Points on a hilly landscape, in no order, each with its height.
From any point a ball rolls to the lowest of the 4 points nearest to it. It stops when none of these is lower. Distance is the straight distance between rows; heights are no part of it.
<130> h=20.6: [153 100 158 129 183 140  99  93 143 109 121 157 114  96 140 115 145  87
 124 125 106]
<136> h=31.4: [155 146 103 108  67  91 139 181 112 131  95 177 124 165 145 113 124 204
 132 134 169]
<731> h=19.3: [132 132 145  98 207 183 117  86 139 147 174  84 180  98 131 109  98  64
 126 106  58]
<211> h=32.9: [167 149  89  95  44  88 148 162  98 126 100 164 145 159 159 107 139 216
 136 124 161]
<568> h=20.8: [ 96 123 150 122 175 120 126 122 139 119 112 157  99 127 115 108 144  90
 114 107 132]
<598> h=23.3: [132 120 109 154  89  77 143 146 137 111  82 162 114 151 121 143 120 164
 111 144 170]
<529> h=54.4: [138 155  98 119  98 141 148 134 109 140 161  70 124 130 133 146 131 173
 136 123 129]
<626> h=67.0: [164 135 177 121 159 145  81  96 123 135 101 191  61  97 140  70 147 104
 114 103 123]
<90> h=39.4: [195 127 101 161  94  99 106 138 107 100 101 174  89 129 147 105 121 169
 130 137 172]
<208> h=55.3: [113 161 183  77 168 168  69  74 120 139 144 120 104  79 133  75 178 103
 112  85  84]
<718> h=40.9: [191 140 136 144 128 166  87  86  98 117 169  93 123  85 140 121 136 136
 150 121  83]
<686> h=17.8: [ 41 126 112 120 105 117 185 150 152 145 111  90 146 172  73 177 103 115
 130 145 146]
<405> h=24.2: [121  87 132 149 175 134 147 121 178  95 132 134 143 127 103 144 112  78
 138 134 123]
<255> h=52.1: [127 128 175 120 165 162 113  70 132 127 152 108 133  93 142 106 153  78
 113 110  89]
<586> h=37.9: [141 103  91 191  97 107 142 135 145 102 112 143 130 135 123 156 110 150
 147 154 147]
<923> h=23.1: [118  97 101 153 125 155 164 152 140 124 175  66 190 128  98 190  99 102
 141 157 109]
<765> h=15.9: [ 43 134 149  86 132  84 159 175 154 147  77 139 107 174 115 151 139 138
  95 125 172]
<578> h=33.4: [108 123  83 156  31  92 165 162 117 136  98 115 141 171 118 165 108 169
 123 158 160]
<63> h=18.1: [ 87 129 135 121 138  78 138 141 151 123  85 155 107 159 123 140 113 113
 120 131 180]
<921> h=13.7: [ 81 159 172  84 168 121 127 111 121 156 131 140  95 141 123  86 163 100
  97 103 112]
<752> h=44.0: [116 145 137 116 151 142 146 145 129 140 136  99 111 117 125 137 132 111
 126 123 141]
<521> h=28.2: [138 135  91 121  59  79 137 160 138 108  73 170 117 161 140 144 124 191
 120 126 166]
<532> h=40.3: [163 148 110 134  62 114 135 159 100 123 150 115 134 147 161 129 145 181
 143 123 133]
<280> h=5.1: [140 153 170  87 162 158  78  92 111 127 121 148  91  81 159  71 164 101
 109  91  98]
<937> h=12.4: [167 151 153  99 147 151  45  68 107 118 129 162  82  67 166  67 162  98
 113 101 103]
<720> h=15.8: [142 104  77 188  97 143 143 147 131  85 169 108 149 119 101 161 118 143
 145 168 127]
<387> h=61.6: [141 155 161  89 145 164  99  82  97 143 161  92 139  94 144 106 141 109
 120 100  90]
<160> h=36.5: [186 115  68 177  77 117 126 140 120 103 137 150 115 132 135 114 126 168
 145 136 155]
<166> h=13.3: [218 133 104 149  95 138  92 124  80 108 152 156 123 112 152  94 131 186
 150 130 128]
<96> h=21.3: [ 83 156 132 105 104 114 143 151 125 150 119 128 111 159 125 136 132 154
 124 119 169]
<749> h=22.0: [ 97 115 135 130 140  83 125 127 143 117  72 205  81 131 134 124 124 121
 120 138 165]
<600> h=24.0: [118 115 121 157 101  64 150 147 137 108  62 197  92 162 142 126 114 157
 115 138 173]
<607> h=26.0: [ 76 107  92 153  84 108 173 153 141 143 123 116 152 161 103 189 102 113
 120 147 141]
<79> h=36.3: [ 95 150 166  67 186 161 113  84 136 165 162  73 167 104 126 114 137  93
 121 113  74]
<722> h=31.9: [109 160 118  75  66  74 138 179 123 136  78 161 107 173 150 119 137 186
 111 107 172]
<612> h=45.9: [167 139 152 134 169 138 101  96 121 109 140 140  97  99 153  95 135 115
 131 125 108]
<621> h=13.1: [ 53 129 144  97 155 120 153 161 144 145 115 114 130 167  83 158 123  98
  98 120 150]
<714> h=64.9: [164 162 151  89 127 152  76 102  92 146 123 152  95  72 160  62 169 137
 133 113  99]
<756> h=42.8: [ 97 109 130 115 143 143 162 147 139 153 143  88 161 153  95 162 108 103
 130 149 115]
<513> h=26.2: [207 135  77 153  73 106 114 163  90 106 103 177 118 134 146 101 123 212
 156 136 153]
<632> h=43.5: [197 151 123 121 130 131  80 102  87 127 138 165 106  77 171  78 158 163
 131 105 106]
<664> h=20.5: [ 90  74 134 153 127  67 149 133 166 113  48 182 111 164 107 155 112 112
 116 154 186]
<539> h=44.7: [ 95 101  72 176  62 119 151 165 141 137 126  87 176 169  94 178 117 142
 123 156 140]
<712> h=29.1: [185 145 118 143 124 144 113 110 100 121 141 142 112 102 158 109 142 145
 145 134 106]
<137> h=36.6: [137 135 133 133 174 153 114 103  99 136 161  81 130  99 140 122 137 112
 134 102  99]
<890> h=30.6: [106 158 144 105 135 136 151 145 120 149 144 113 118 145 132 124 119 145
 128 106 136]
<826> h=55.5: [159 161 120 127  85 116 117 131  97 119 142 144 114 124 166 100 146 179
 149 119 145]
<663> h=49.6: [ 78 128 163  85 190 154 113 122 136 164 164 110 151 120 121 102 136  80
 124 115 110]
<107> h=41.1: [119  92  67 192  37 101 153 140 157 110  95 127 150 154 105 165 108 148
 131 160 160]
<889> h=29.2: [111 131 144 129 142 110 134 141 141 113 118 158  99 138 142 117 129 126
 120 129 146]
<881> h=79.6: [142 143 145 126 123 116 102 117  95 113 116 177  77 107 143  96 139 152
 128 115 138]
<441> h=33.1: [127  98 131 151 165 148 164 139 158 113 138  92 169 133 102 156 110  82
 136 147 125]
<361> h=17.0: [113 142 127 114 148 169 165 129 117 180 190  42 172 119  98 165 103 115
 147 131  98]
<429> h=28.5: [ 92 130  85 118 101 128 176 168 148 167 149  66 155 156  70 179  90 136
 129 158 111]
<248> h=48.8: [ 79 134 162  70 189 153 143 113 148 194 167  57 174 114 109 144 113  79
 131 114  89]
<456> h=6.0: [181 105 105 172 118 148 130 131 131 104 193  99 136 121 122 154 139 130
 159 142  99]
<636> h=59.2: [103 134 170  77 193 201  97  80 146 142 138 129 161 100 121  82 155  68
  93  96  65]
<189> h=45.7: [167 137 145 124 149 173  97  88  96 151 163  73 126  85 141 131 133 133
 145 106  92]
<548> h=23.8: [144 112 140 163 142 134 126 128 126  93 140 111 134 108 137 137 131 112
 135 130 114]
<175> h=25.9: [ 96 112 168 104 224 168  70  95 173 150 154 102 198 101 143  98 117  32
 116 119  44]
<792> h=25.1: [100  82 112 181  89  81 153 135 158 122  60 160 132 153 100 156 110 125
 114 145 187]
<734> h=62.2: [ 97  71 109 173 127 122 148 144 171 102 137 110 174 146  83 192 103  95
 144 159 137]
<515> h=49.9: [ 63  82 169 143 151 116 158 136 185 117 110 133 163 145  95 164 106  81
 117 156 151]
<782> h=56.8: [168 124 146 169 165 124 101  86 126 103  96 181  67 103 146  89 143 119
 122 122 143]
<597> h=37.2: [ 82 145  78 123  42 115 168 160 136 170 106  65 148 163  89 174 116 156
 112 146 145]
<857> h=11.4: [111  94 143 121 204 146 142 115 161 146 149 105 174 129 126 131 103  50
 128 134 102]
<652> h=17.9: [ 83 127 124 131  85  89 165 158 142 136  76 129 113 170 113 150 111 142
 111 135 167]
<866> h=41.7: [102 151 172  78 153 141 113 107 119 158 148 116 122 113 128 110 154 123
 114 101 122]
<733> h=34.4: [132 114 154 142 177 131 102 102 142 107 107 186  82 120 140 102 127 105
 108 135 138]
<926> h=49.0: [121 117 122 157 120 125 140 153 151 110 143 130 139 143  99 164 112 119
 132 134 126]
<415> h=53.8: [184 133 127 145 125 110  96 126 116 103 102 203  74 118 158  92 136 161
 126 132 152]
<760> h=11.0: [146 116 110 144 134 171 139 129 119 143 190  64 157 110 103 170 117 131
 152 143  88]
<321> h=20.1: [154  96 139 147 184 157 130 109 135 106 148 118 148 107 128 134 117  75
 155 135 102]
<543> h=27.7: [105 164  89 118  52  95 155 165 104 133 116 119 123 152 133 138 122 188
 136 116 147]
<582> h=39.3: [ 87  95 128 140 177 112 168 136 154 123 132 114 169 159  92 154  99  75
 139 150 119]
<812> h=14.1: [113 109 161 126 197 137 116 114 151 117 136 148 123 121 134 122 140  70
 131 118 123]
<284> h=48.3: [196 139 138 140 140 157  62  75 100 104 115 159 100  85 157  78 155 115
 123 118  87]
<849> h=37.0: [184 131  65 159  33  72 116 161 130  91  75 209 153 156 140 118 143 215
 130 167 160]
<679> h=11.1: [159 112 131 139 181 184 115  84 136 131 186  58 189 108 132 146 120  87
 142 133  69]
<780> h=52.9: [172 175 138  96 109 130  99 133  84 121 146 143 107 106 178  86 156 195
 140 108 126]
<520> h=16.4: [123 136 111 139 129 161 159 136 120 144 178  59 155 125 109 163 111 132
 151 143 106]
<267> h=34.2: [ 88 139 150  87 113  84 141 172 133 139  90 189  86 174 153 109 130 154
 116 110 184]
<204> h=19.2: [127 124 133 116 166 173 126 119 118 149 168  62 174 116 110 154 117  94
 152 113  93]
<78> h=56.9: [142 139 122 128 128 139 114 121  99 112 137 131 107 118 150 117 137 147
 130 125 139]
<744> h=37.1: [137 128  91 144  57 121 161 166 130 130 112 112 150 150 110 160 116 170
 128 152 148]
<553> h=61.0: [134 159 163  94 122 107 122 127  90 134 115 159  70 124 160 106 146 163
 119 110 155]

Where does a ball stop that starts at each point below?
<600>: <621>
<722>: <621>
<532>: <621>

Call two points neighbours if one is among the 4 nearest of the other. Go from one point of each pair to the other, from neighbour to neighbour, staying as low as possible. Name the highest point that can't be avoided.
<921>, <812>: <568>
<280>, <166>: <284>
<621>, <166>: <136>
<812>, <760>: <321>
<921>, <621>: <889>
